Points, in no order, along strands that fork, close into loops and pass close to each other.
Points whose rows are less than 96.1 apart are linked; no others are. Some points are linked to none.
rilo: [  9 -21 -26  -7 -18  28  -4   8   9 -27  14   0 -19  16  -9   2  22   6
 -36 -25   5  11  18  -4  11  34  -1  11 -16  19  20  13   7 -32 -14 -42]
defo: [  5  16   5  27   8  -3  14  22 -20  23  21  -2  -2  14  17 -16  -9   6
   2  19  10 -10   2 -21  13  -7   0  -5   8 -22   3  -9 -10  -7  22   1]
fadon: [ 29  -2   7  29 -20  -8  -7  33   0  -4  -1  -2  -6 -13  -8  -1 -14  -9
  -3  69 -21 -12  25   9 -21 -31   0 -11   4 -15 -17 -12   3  -2 -14   0]
muk: [-15  -8  -2 -38 -17  13 -14 -23  -6 -32   9  18 -12 -19 -14  26   5   1
  15   8 -11  -6 -21  13   7  -5  -7   5   2  10 -10  21  -3 -18 -10 -12]
Vasov: [ 15  -9 -14  20  51 -14  -4 -20 -26  36  -9  -7   4  12  12 -21 -17 -24
   5  -9  -5  10   4  13  -5  -4  31  20  15 -10  16 -14 -10   3  10  18]
Dif: [ -1 -25  20 -26  39 -18   5 -41  10  31   6  10  -6  21  11  -1 -22   9
  13 -26  12  -2  24 -30   6  12   1  13  -6 -15  36  -4   0  -9  12  -4]
fil: [ 29  -2   9  -6  41 -16 -22  12   4   8  -1 -40 -21  -8   5  -5  12 -10
  18  37  -7  -2  13  46 -15 -25   8  22  36   5   1 -17 -12  21  15   9]
Puse: [-10 -23 -11  28  22 -48   7   7  14   7 -16  28  -3 -24 -13 -16  10  -6
 -35 -17 -26  46 -11  23  -9  22   7 -26 -34  17  -2   3 -24   5 -22  11]
tema: [ 18  -4   9  24 -31   9   7  59  31 -27  -3  11  13   7  -4  -1  11   6
  -5  32 -15 -15  20  -8 -24 -15  22   4   5 -13 -22 -17   4   8 -22 -12]
saboz: [-18  -5 -21  23  14 -33   3  -9 -34  24   5  15  -4  -6  -9  13 -21   1
 -44  -1  -6  23 -21 -10   9   8 -23 -29 -25 -21   7   6  -7 -22 -16  24]
ninuv: [ 15  40  -9 -30  -8  23  32 -24  -8  16  12  14  10 -23   9 -17  18 -12
 -11 -14   1  14 -14   6 -18   5 -24 -11 -16  -1   4  12  -9   7  33   7]
Rugi: [ 20 -17 -16   1  18 -31  -2 -18  19   1 -29  14  -5 -10   3 -19  25   1
  26 -11  11 -37  -1 -29  12 -14   5   6  39 -16  -1 -27   3  10   0  -1]
vazes: [-20  12  -2   5  -8 -13  16   8  12  -8  19  18  -4 -10 -11 -20  37  16
 -15 -12 -16  -2  -8  24  -8  13  -1  23 -27  -5  11  16 -54  -3   7  -7]
venog: [ -5 -16  12   7  -3 -41 -17   1  19 -26 -18  26  -6 -15  -2   3  -8   2
  26   5  13 -28 -31 -24   2 -14  -4 -29   5  17   1   9   7   8 -40  34]
duko: [ 12  33  -4  13  35 -23  27  14   9  23 -17 -14  25   5  13   0   5  -4
  34 -16  13 -21 -16 -14 -27 -10  14  15   0  11  19 -11   1  35 -15  39]
nad: [  8  12 -11  -9 -33  14  25 -33 -12  18   9  19  13 -13 -21  -4  -6   2
  -6  -4  14 -13  -5  -9  -7   7 -35 -13 -13  -2   6   0 -10   1  13   9]
lofu: [  6  15 -23  13  39 -11  31  16   5  22  -8 -27  49   3  12  16   5   3
  -3   5 -11 -27  -5  -6 -42   2  15  11 -14 -11  16 -14  -5  24   5  10]
lekuf: [-10  13 -11 -29 -11  24  33   0   9 -14  -3  26  19 -11  -4  12 -30  -4
  13  12  12 -25  -1 -13 -17 -15  17  26  -5  15  16  11  11   9  17  -6]
lar: [ 11 -16   0  -1 -27  42  16   3   8  -4   7   1   4  18   0  16  -4  20
 -25 -17  12  17   9 -23  -7  35   0 -16 -29  18   4  15  18 -32   3 -45]
muvi: [  9 -24 -34 -39  -1   8 -21 -32  -6 -25 -17  15 -17  -9   0  23  30 -25
   6 -13 -13   3 -27   3  16   7 -17  -4  15  16  -2  18  10 -30 -16   9]
Tanu: [ 13   0   0   5   1  35  10 -26 -18  14   6  -5   3  -4   9   9 -17   6
 -21  -2 -11 -15  13 -36 -16  -2 -25 -26   1 -21  -9  -5  36 -39  15 -26]
leg: [ 18 -22   2  21  30 -18 -34   2  27 -11 -31  -1 -15  -5  -3   0  19   8
 -33  15 -30   7   0 -27  -1  20  -4 -20   8 -23 -37 -18  30 -42  -7   0]
kas: [ -3  29   1  -3  54 -18  21 -13  15  35  20 -23   1  27  12 -17  28   3
   1 -19   0  -2   7  -2   4   6  20  20  -6  -7  34   3 -21   5  35   4]
ludal: [-19  25  50   1  23  -2   4  32   8  15  10 -71   2  10  22  -2  -1  15
  -3  -9  21  21  15 -39   7 -10   6   8  -2   9 -21  -8  10  30 -17   1]
kote: [ -8 -16  10 -13 -10 -26  -7  -9  -5  -1   0   9  -9  17 -12 -19  12  16
  43 -18  20  -5 -16  11  -4   2  32  15   1  34  34  10 -40  21   1   8]
teru: [-13  -8   6 -21  34   7 -13  -6  10  -2   0  29 -18 -14  12  31   2  -7
 -17  -4 -25  61   4  -2   6  15   5 -15 -24  12   9  21   3 -38  -8  -7]
lotet: [ -9 -12  12 -16  27 -18   6 -19  42   4   8 -21 -19 -16  21   4  46  39
  -7   7 -24  -9   9 -29  -1 -13 -21   6  13 -20 -25  -6  -6  -4   5  -2]
daga: [-16 -30  -1  25 -15 -15 -12   7  11 -17  -4   4  18  25  -7  -6 -12   5
 -14  -8   9 -15  18  -7  19  13  19  12 -16  -6 -13   0   9 -21   5 -34]
pesi: [ 50 -16  16  21 -25   5 -20  -4  -3  -7 -23   4  -9  -1 -19 -20 -20  -1
  18  17   5 -14   2 -30  -5  -5  -5 -32  31  -3   7  -3  39 -29 -21  14]
Dufo: [ -5   6   9 -18  11  -1  19   4  20  14  17 -11 -11  -1  -1 -19  42  17
   9 -29  -5  32  -6  20 -21  20  21  16 -20  26  31  26 -46   1   2  -1]
puval: [ 20   7  34 -24 -11   4 -10  37  -8 -13  15 -47 -10   2   6  24  18   7
  10  31  32  -7   8 -11 -13  10  -9  -8  16   6 -13 -34  -5  26 -21   2]
Teb: [ -4  14 -11  24  52  -7  -4  17  -6  18   4 -29  19  18  27  -1 -11 -12
  -5 -20   4  12  -6  26   7  -5  36  31  10 -13  -2 -17   3  20  27   6]
Dovu: [ 13 -19  16  19 -31 -15  -6   0  12  -3 -25  22  -5  -4  -3 -20 -23  10
  30 -18  33 -21   0 -20 -16 -16  13 -15   0  25   5  -6  17   7 -11 -22]
pokub: [  1  25   9 -11  33 -23  -7  19   5   1  -9  -4   2 -15  16  -4  19   0
 -15  -1  -8  12  -4   9 -27  -7  12   5  -9 -18 -14 -22   2  17 -10   8]
subo: [ 12  -4 -31 -19  29 -20   0 -26 -18  19 -28   6  16  16  -9 -18 -21 -31
  26 -29  -5 -16  14  20 -10 -11  33  37  13  -4  25  -6  -9  21  18   3]
Vunoz: [ 12 -20   8  10   2   3 -20  21   0   0 -16   9  -3  -8 -21   7 -24 -21
 -15  49 -23  19   9   2 -12  -6   5 -33 -13 -17 -19  -2   1 -27 -20  21]
bif: [ -2  -2  10 -34 -24  46  34 -13  24 -17   7  19  27  20  -9  26 -26  -3
   0   7  18  -6  11 -33  -8  11  21   7  -9  -2  22   2  16 -18  27  -9]
Suk: [ 28  33  16 -13   4 -10 -12  48 -10 -17   0 -22  -6   2   7  27 -10 -31
   0  20  26  -3   8   4   1  -7   7  -1   4   5 -11 -31   3  25 -16  14]
dev: [ -2  17  -3  -5  15 -31   4 -15  12 -14   0  40 -11 -19  21  21 -10 -12
  -3 -31   2   9 -14 -17  12 -15 -11  -9 -11   1 -12  -2  14  14 -10  24]
soki: [-19  29 -14   0 -28  -1   7  -8  -4  -3 -29  37  20   4  -3 -26 -21  -4
  15 -10  -9 -56  24  25  22 -18  -7  -3  -8  -4  -2  13   1  17   2  -3]
Luted: [-10 -16  -2  -1 -40  52   0 -11  -3 -28  -2  -9  21  14  -1  12 -22  -8
  -3  22  -3  -2   9  -2  18 -13   7  10  25   0  -7   3  15   0  14 -15]
Feno: [  3  41  23   1 -17   0  10  23   5   7   8  21 -22  -2 -11 -11 -12  -1
  22  -3  15  21 -13 -19 -11  -2  20 -40  -9  19  13  14 -19  16 -10  40]
fipu: [ 14 -15  12 -10 -35  38  -5  13 -20  10  -7  13  -4 -20 -23  -9 -11   0
  15   0  -8   9  -4  21 -16   6  25 -18  -6  13 -16   1   2 -10   2 -29]
ziruv: [-13  39 -17 -12 -17  -2  -8  -3 -18 -10 -15  31  18  -9  -3 -18   8 -17
  10 -18 -15 -30  -8  40   0 -16  -3  18   4 -11   4   4 -21  19   0  21]
vot: [ -1 -27 -35  -8   0 -16   2 -18  14 -19 -16  -6  21  17   9  33  -5  10
 -25   9  -4 -22  13 -37   1  -1 -11  -4   3 -31 -16 -11  27 -30  -5  -2]
kigo: [ 13  30   2   1   7  20 -11  11 -18  22  10  28 -23 -17  -2 -23  -4 -23
  -4   2 -30  14   2  36  -1 -21   3  -3   7 -16 -13   8  -8  -7   5   0]
Godaz: [-19  10   9   7  33  18 -22   6  -8 -10  21 -46   1 -13  35  33   3   0
 -20 -13   0  35  12  11  10   3 -30  20  14  13 -31 -11  29  27   5 -29]
nol: [ 43 -26  15 -14  -7  10   7   6  -4  13   5 -19   7 -15 -13  -1  -2  18
  40  50  -8  10   4  10 -48 -15  29  -8  32  -2   7  -8 -19   8 -27   8]
Zeg: [ 11 -19   4 -27   2 -14   4   4   1  15 -28 -13  10  -8  -1 -34  44  14
  25  -4   3 -19   3  -4 -41   9  34  -6  18  -3   3 -24 -34  34 -14  23]
Puba: [ -4  -2  10  24  31  20 -16  -5  17   0  16 -47   5   3  19  14   2   6
 -35   6 -18  42  22  35 -16   0   9  16  -1  -1 -37 -19  11  36  -1 -14]
sen: [ -1 -12  12 -20  17 -15  -6 -19   2  25 -20 -13  -2  -8 -10 -22  37  14
  32 -26  -1   9 -12  20 -38  15  38   3   2  28  10   9 -42  19  -4  15]
didi: [ -4 -17   1  17  -4 -25 -56   9 -18 -28 -20  -4 -13   2  -6  -8   9  -6
  14  26  -6 -29  -8  31  54  11 -18 -10  12   4  -1  15  -1  -9 -35   5]
Mamel: [ -8 -21  -3  -8 -11  45  38 -18  19 -41  10   2  21  27   8  34 -11  -8
  -1  27   2  20   9 -10  -6 -15  30   8  25  -1   6   7  10  -1  12  10]
zazu: [ -1 -24  14  33  23  24  -7 -20   9 -12  12 -20   3  16  18  24   0   2
 -31  38  -8  44  24  24  -2 -33  -8   2  17 -22 -19 -15  21  21  -2   8]
toki: [  3  24  19   5  53 -18  21 -28   9  42  17   2 -12  11  19  -5 -15   1
  -6 -33  -2  20   7  -8  -2  -2  -7  -2 -15 -18  26   7  -8  -5  23   1]
puveb: [ 16 -10  22  -3   5 -26  -7 -15   4   8 -17  15 -12 -11   0  12 -25   6
  39  18   7   8 -24 -19 -25 -25  11 -26   9   9  16  -1   3   8 -35  30]
liba: [-15  27   7   4  16 -20  -3  -3  -6  -8  20  44 -25 -21  15   9 -10 -17
  -2 -21 -15  35 -30   1  28  -5 -27 -15 -13   5  14  26  -1 -10  -9  23]
buz: [-19  13  -4 -15  -7  38  27  -5  -4   2   5 -20  38   3   6  14 -15   4
  -3   8   8 -10   4   6 -35  -4  14  29   5  18   7  -5  -6  19  48  -7]
nebi: [-30   6  -1 -17  45 -17  -1 -30  26  -2  10 -17 -12 -18  22  18  27  25
 -14  -3 -14   9   6  -4 -13  -1 -23  33  -5 -23  -9   4  -3  -7  26  -6]
Lom: [-17  11 -13  -1  22  13  28  -4  -5   6   8 -31  49  -6  16  17  -5  16
 -22   9  -5 -11  11   2 -37   1  -8  22   0 -21  17  -8   6  22  36   7]
supu: [  2 -43   0 -28   4  30  -8 -12  26   2  -9  -1   9   0   1  20  -7   8
 -17  17 -15  36  23 -14 -17  15  27 -12 -12 -21 -17   1  12 -29  -1 -16]
Maf: [ 15   0  -4   8  24 -16  -3  -3  31  -7 -28 -23 -13   0  -4 -13  28  22
   3 -14  29 -39  -9 -44  12 -17 -20 -12  45 -14 -22 -25  26  -9  15 -29]
bevov: [ 12 -18  33 -10   6  -2 -20  -2  -9  28   1 -15 -29  -9  -8  -8   9  17
  44  24   8  14  -5  -3 -12 -18  21 -16  25  14   9  -6 -13   5 -15  18]
tumen: [ -7  -1  -7   0  -2 -34 -28  -8 -25 -21   7   1  -7  -7   1  23   5  -1
   7  36   6 -37 -23  19  46 -11 -32  16  13   0  -5   9   3   7 -28  35]
magaf: [ 20   4   3 -19   0  44  28 -22  -9  19  25   5 -10  -5   5  17   3   7
  -8 -10  -5  20  13 -14  -8  14 -31 -26 -20  -5   9   4  14 -24  16 -43]
sud: [ -4   2 -11  12 -35  -2  19  -3  10   4   2  47  -7 -25 -15 -26  -2 -13
 -42 -38 -31  17   8  21   3   4 -28 -32 -39   7  -2  26  -3  -1  -3 -24]
berek: [ -6  58   8  14 -22  18  40  23  24   5  20  24 -12   9   1 -15  15  21
  -9   4  -1 -16  -5 -29 -14 -24  -9   1 -17 -12   5  10 -11   5  23  15]
dizi: [ 15   2   9 -10 -45  51  17  -5 -13  -3   7  19 -13 -10 -35 -12 -16   4
  12   5   4 -12 -14 -23   9   8   7 -25  -9   9  -4  26  13 -26  -1 -28]
Zaf: [ -1  17  25  24 -43  36 -23   9  -7   1  -5   3 -25  10  -1 -30 -16  -1
  44  -8  27 -14 -11  -9  24 -17   0 -10  23  31   1  22  27 -14   6 -26]
tovu: [ -6  -9  -4  -2  -5  -9   7  10 -20   0   1  -1   9   4  -9  14 -28   1
 -24  33   0  12 -12 -16 -13  15   3 -30 -30 -30   1   0 -13 -17 -22  21]
nur: [-13  13  18 -23   8 -18   7 -19   3  14  11   8 -24  13   9 -14  -4   1
  39 -47  36  19 -12   9  16  -3  12  17   4  30  22   8 -17   0  13   5]
nobo: [  4 -31  -6 -19 -11  11   7  -4  43 -24 -23 -10  23  18   2  25   1  16
 -18   0 -11  -9  23 -35 -36  17  21  -4  -6  -4 -21  -4  34 -30 -12 -24]
Nokop: [  4  -6 -24 -51  18  21  -3 -33  24   0   0  13  11  20   3  19  -8 -24
 -20  -5 -23  27  24   4  -6   6  12   1 -23 -30  -6   3   4 -33  23  -1]
mazig: [ 22  -9   1  16  24 -17 -10 -10  24 -12 -27  -8 -16 -10  -7  -1  25  34
 -17  -6   4 -17  -4 -39  -9  13 -11 -13  22  -2 -19 -17  27 -22 -16 -25]
dufug: [ -1 -26   9   9 -44  10  20  23  30 -22   4   9  14   9  -8  -5   1  26
  26  39   0 -26  10  -7 -20 -16  19  20  21   9   0  -1 -15  16  -9 -16]
nel: [ 18  41  11 -27   3  18  28  -1 -18  23  13 -10  11  -9  12  10  -1  21
  -2  18  15  10 -11 -42 -26  -1 -17 -25 -16 -11  18   1  -7   6   6  49]
fizef: [-24  28  -9  -5   4   1  16   9 -18  -6  -5  -8  30   4   1  -2   9  -1
 -13 -37  36  -7 -16  13 -10  20  -5  18 -24  19 -14 -23  -6  34  17 -11]
Lumo: [-10 -10 -27  -2 -16  -1 -31  -2 -19 -37   1 -24   8   5   5  17  12  -2
 -15  41 -24 -34  -1  21  32 -18 -37  11  18 -23 -24   2   6  -1  -9  11]
Pata: [ -6  59  -6  -2 -10  19  27   7   2  25  37  11 -23   0   3 -20  11   3
  12  -8   0   9 -26  -7   0 -15 -14  -3  -9 -10  18  26 -16   3  32  21]
miluv: [ -5  -2  -3  -7  26  -4   4  -3 -10   9  14  12 -29 -20  19  18  12  11
   4 -22   0  50 -21   0  11   8 -14 -11 -18  20  23  15  -6  -9  -8   0]
Bedak: [ -5 -26 -40   8   3 -11 -29  -6 -12 -23  -7 -14  15  15   0  28  -5 -16
 -21  26 -16 -13  -5 -10  24   5 -23   5  11 -45 -20  -4  10 -22 -10  15]
gepa: [-17 -10 -13  24  -8 -24   3  22  16  -7 -10  47 -12 -31 -15 -33   6 -31
 -37 -14 -37  32  -2  17  23  24 -12 -41 -13  25   0  27   9   0 -21   4]
Mif: [  0 -54  -9  -8 -24  31 -24  -1 -36  22  -7  -7 -10  -7  -9  -7  -5  -2
  14  11  -4  21   4  33  -8  12   7   3   4  16 -10  -4  -4 -21   8 -38]
Sugov: [ -7 -20   2   0  -5  -3 -41  -8 -18  -9  -8   6 -21   7   1 -23   4 -12
  27   6  -3 -12   2  18  53   8   5  13  25  -2  -6  10  -8 -26  -3   4]
ragi: [-10  21  -7 -29 -24   5  29  -1  -8 -10 -10  14  21  13  -9  -4   4  -6
   0 -20  34 -18  -8  -6  -2  29 -15   9 -15  19   0 -16 -13  16  12  20]
rez: [ 10 -18 -14 -11  -5  -1 -21  -7 -17   3 -20  25  -1  16   1  -1 -26  -8
  17  15  -4  -3  12 -18  19  -1  15   4  13 -11  -5  -3   4 -17   6  19]
bas: [ 22  11   4  -1  17 -18 -28  30  -4 -22  -9 -30  -5   4  19  27  -7 -38
   0  30   4   7  23  42   1 -24  14   9  28  -1  -7 -20  -6  14  -1  16]
dule: [  9  14  20  18 -26   7 -13   1   2   7  -7  15 -24 -10 -13 -10 -21  -2
  44 -24  33 -15 -16 -19  -4 -27 -12 -28  20  30 -11   6  35   2  -7  -4]
kip: [ 10   2  -3 -12  21   1 -11   8  11 -17   0 -24  10  10   8  15  26   3
  -9   2  17  -7  -9 -44  37  24 -12  -5   9 -23 -23 -36  10  -7  -7   8]
kaniz: [  1 -12 -12  11   2 -43  15  -7 -19  18   5  12  -1 -17  -7  -8   2 -14
 -10 -31  -9  30 -17  29   5  22  -2 -10  -2  15  16  -4 -24   9 -16  37]
bim: [ -2  25  12  28 -17  13  -7  15 -35  17  12   1   2   0 -18 -27 -17  -2
  32  10   3 -13 -24  35   4  -1  26  -5 -11  24  31  31 -25  10 -11  17]
rif: [ -7  12   8  30 -17 -35  -8  -7   3 -14 -18  41  -1  -6 -15  -8 -19  -3
   4  -9  -4 -21 -14 -28  38   4 -17 -41  -1   8   7  10  11  -5 -38  28]
korag: [-14   9 -33 -10  14 -23   9 -23 -25   6   0  -7  34  13 -13  -2   2 -11
   1  -9   7 -29  -8  14  -7   2   7  44  -1  -1  30   0 -13   0  32  10]
lupof: [-29 -11 -10   2  15   4   9 -17  -5  -4  42  -6  -7 -11  27  37  14  21
 -34   2 -14  29   2  14  10  12 -34  27  -8 -10   2   4  -2 -15  20 -27]
sufeg: [ 14 -34  -5   3 -16  15  14  -3   5 -15   3 -18  18   4 -13  17 -11  12
  17  60  -4  -6  -5  17 -25 -26  26  20  34   5   8   0 -11  20 -24  18]
raloz: [-30   9  22   8  13   7  20   7  -5  23  11 -51  25  10  13   3 -16  23
  -3 -17  26   9  26 -43 -12  18   5  23 -14   9   3 -16   3  14  10  -5]
lak: [ -7  28   1  29  29 -29   1  18   3  -3   2   4  17  12  -1  18 -17 -11
  19   2   8 -19 -35   7 -10  -9  26  21 -17  13  25   6  -3  21  -6  38]
bada: [  2 -15   1  24 -18 -45  24 -14   6  17  16  13  -3   5 -15 -31  12   9
  -4 -25   6 -19   5  -9  36  16 -27 -17  13 -17   3 -10 -19   8  11   2]
nofa: [-14  46  14  27 -18   6   7  17 -12  13  -6  40  -5  -1 -17 -27 -30  -2
   5  -2 -10  -6 -12  17  13   0  20 -20 -20  11  21  24 -25   5 -13  23]
Gero: [ -3 -34  -6  -5  34 -43  -6 -30  23  -9 -23  13  -7 -11  12  15   5   8
  22  17  -7 -19   2 -10  13 -18   8  35  19   3   1  -9   1 -11  -9  11]
gine: [ 10 -30   5 -16 -18  40  -7   7  11  -3  -2 -10  22 -12 -14  21 -17  20
 -13  13 -14  28  12  16 -43  13  27 -13 -19   1 -22  -5   7   1  -2 -38]
gole: [  6 -33  13 -33   7 -17   9 -20  27  17 -26 -12  -5  -3  -5 -27  47  13
  36 -13  -6 -16  23 -16 -11 -10  14   4  36   1  -3 -14 -12  17   5  -5]
Gelus: [ -6  28  14  11  39   5  -3  19  -8  11  28 -51   2  21  27  -3  16   3
   8 -13   9  18  -6  17   4  12  10  28  12   0   9  -3 -15  12  28  12]
lano: [ -4  35   4  14 -16  17  25  14  21   9  11  21 -16  28  19 -20  -5   8
   2  -4   5 -30  23 -44  16 -20 -12   9   5 -13   1  -4   2  -2  27  -7]
suvi: [-28 -11 -36 -10 -31  19  -2  26   6 -40  15   7   5  28   0  16  30   1
 -35 -19   8   9  -3  13  18  37  -6  39 -32  16  -1   7  10  -2   2 -35]
San: [  4  53   7  -5  28  11  16  14  -8  13  29 -30  17   5  23  27   1   4
 -21  11   2  23 -14 -15 -18   8 -22 -15 -19 -26   5  -9  -6  -2   5  30]
gomuz: [ -1  35   7  23  -9  -2 -20  22 -25  -1  11   8 -16 -12   1  -9   5 -12
 -26  14 -11  -7  -7  24  20 -19 -31   5   1 -10 -24   5   3  12  -7   3]
muro: [ -4 -28  27   7 -10  -1  -2  -7  23   7 -17   0   3   1 -11  -4 -16  27
  21 -19  30 -15  16 -14 -41  -6   9  -5 -17  29   1  -8  24  -2   0 -55]
vorad: [-10  -4  -4 -41 -38  47  21 -13  -1 -33   9  22  -6 -21 -26  24   1   5
  -1   6   3   0 -28   1   8   6   9  -6 -31  17   5  36   4 -25  -1 -17]
lep: [  8 -12  -2   6 -38 -24  39 -18   9  25  20  11   0 -11 -13 -30 -25  -9
  -7 -32  -4 -33  11 -14  18  25 -41 -14   0   6  10   2  -1   5  20  10]
met: [-23 -25  -7   2   1  12 -14  -6  -7  -9  19 -24  -1  17  27  24  -2  -4
 -34  -5   7  34   5  10  25  20 -20   9   4  -5 -29  -7  21  -9  17 -23]
Rimed: [ -5  -5  22  40 -32  27 -21  11 -23  -9   5 -20  -6  12  16   2 -40   1
  23   8  42   5  -1  -6  11  -4   0   1  19  24  -3 -16  38  -6   7 -18]
Lem: [  1 -55  -5  -6   6 -14   1 -11   8 -20 -18  -3   7  11   6   7   2   5
  41  37 -11  -3  -5   5 -14 -22  27  33  43   4  12   4 -10   6  -2  10]
gego: [-24   5 -30  -5   7  -4  12   5 -22  -3  10 -36  37   2   7  25   3   8
 -39 -15  11   0  -3  20  -5  24 -12  34 -13 -21 -11 -16  -6  23  10  -6]
Radu: [-26  -4 -28  -7 -26  16 -23  19 -19 -20   9  -1   0  14  -4   2  13 -18
 -14 -11 -12  -7   6  36  33   3  -9  19 -14   5 -24  10  -3  12   8 -39]
naz: [-18  -7 -36  -7 -24  16   4 -23 -15  10  -1  22  -4  -4 -23  -2 -10 -25
 -15 -17 -33  -2  15  26  11  -3 -41 -20 -42 -16  -7  29   0 -21  -5 -31]
rak: [  4   8  18  33  29 -25 -33  24  -5  10   6 -15 -27 -19 -10 -21   2  -2
  14  23   0   2  -7  42 -14 -38  26  16   5   7   4  -3  -9  19   3  11]
levu: [ 17   8  -1  16   6 -14   8  13 -15  17  12  -3 -15   2  -6 -22  27   8
  -4 -10  10   5 -10  -7  41   9 -13 -12  22 -22  -4 -19 -22   9   1  28]
fote: [ 20  26 -13  -4   1  -8   3  11 -28  12  -1  10 -12 -22 -13 -15  -5 -35
 -10 -18 -22  36 -17  47  -6   9  -2 -17  -2   4   4  12 -10  12  -9  34]
tavub: [ 20 -21  -5 -31 -16  11  22  -8   6  17   3  11   1  16 -15 -16  29   1
 -29 -29   8 -25  30 -20 -20  37 -15  -4  -6 -15   3 -12  -6 -14  20 -31]
pipo: [ -9 -14  -5  29  15 -23  -4  -7 -22  14 -29  19 -14  -5  -5   2 -27 -27
 -14 -17  -6  39 -14  -9  27  16 -23 -44 -17   5   0   1  30 -30 -20   4]
Rivub: [ -9 -22  17 -16  15 -13 -11 -24   4  17   0 -11 -15  20  15   4   3   6
  45 -21  31   0  20 -27  17 -11  13  10  21  15  14  -1  -1  -1  13 -19]
zeka: [-12  37   9  24 -18 -13   3  10  14   3 -15  50  -2   5  -2 -30  -8  -3
   5 -30  -7 -24  -1  -5  32   0   0 -22 -12   2  -3  15 -16  11 -10   5]
mufip: [-15  24  23   5 -30  16   0  48   8  -5  18   2  -7  11  -5   2 -12  14
  10 -24  33  25  -2 -14  -2  19  14   5 -31  31  -6  -2   2  20  -1 -26]
sufe: [  9  15   7  23  -9 -22 -38  24 -10 -17 -10  -6 -18 -27 -18 -15   9 -27
 -16  21   2 -31  10  31  28  -3 -37 -10   6  -2 -16  -6  13   8 -19  -5]
Tavos: [-20 -23 -44  10 -33  21 -31   0 -24  -7 -11  -2   0  -4 -18 -19   4   2
 -11  -9 -18 -14  15  30  29   7 -31   1 -28  -4  -7  32   6 -18 -10 -43]
nudu: [-14 -28  -3  33 -35  30 -33  -5 -12 -35   2 -23  19  24   8  14 -24 -24
  -5   7  22  -3  -1  27  16 -11  -1  15  24   5 -15  -8  44  -1  -3 -13]
domu: [  3 -23 -14 -55  17  21  -8 -28   5  -3  -7  11  -5   4  16  17  24 -22
  -8 -23 -14  14   8  11  15  23 -14  21   5  -2  -1  -5  14 -29  14 -14]
Kirar: [  7  21 -18 -11 -12 -28  18  -9  13 -12  -4  27  18  -8 -12 -18  29  -2
 -13 -10 -22 -30 -14  21 -20  -2   6  11  -7 -16  -2   2 -36  15   8  21]
Vopit: [  0   6  31  -1   6  -5   7  34  23  -7   6 -72   8   8  11  10   9  12
   1  23  21   4  29 -23   0 -14  14  12  12   1  -6 -28 -15  46 -26   5]
dib: [ 31 -12   0  23 -21  20 -15 -21  -4  -8 -11   2 -12 -13  -9  -9 -27  11
 -15  32 -20  -8   0 -27   4 -15 -12 -27  23 -15  -1  10  41 -49  -3 -15]
doke: [ -1  31   9  27   6 -10 -32  26 -26   8   3  -3   0 -14 -27 -12 -17 -27
  10  27 -18  -6 -19  62 -11 -22  15  -7 -12  13   9  15 -18  15 -18   1]

How many points has the smallest loop of links through each point below? Write - if it is on no loop.
defo: 9
supu: 9
Gero: 18
Rimed: -
mazig: -
lupof: -

A tip is a point with one link. Name the tips that can be reached along the links from each point below, in the order of the rows.
nur: leg, Feno, korag, raloz, pipo
Lumo: pesi, Mif, rez
lep: lak, muro
nebi: lotet, zazu
miluv: teru, dev

Name the points in between on the shortest way along the links from the first point to the second, in order.
tumen / dib: didi sufe gomuz kigo fote kaniz Puse gepa sud naz Tavos Radu suvi rilo lar magaf Tanu
kas / puval: toki Dif Rivub nur kote sen Dufo vazes Kirar ziruv soki zeka nofa bim doke rak fil bas Suk
muro / nad: Dovu dule Zaf Rimed nudu Luted Mamel bif lekuf buz Lom gego fizef ragi
Zeg / saboz: gole Rugi Gero Lem sufeg dufug tema fadon Vunoz tovu
lofu / lano: Lom gego fizef ragi nad ninuv Pata berek
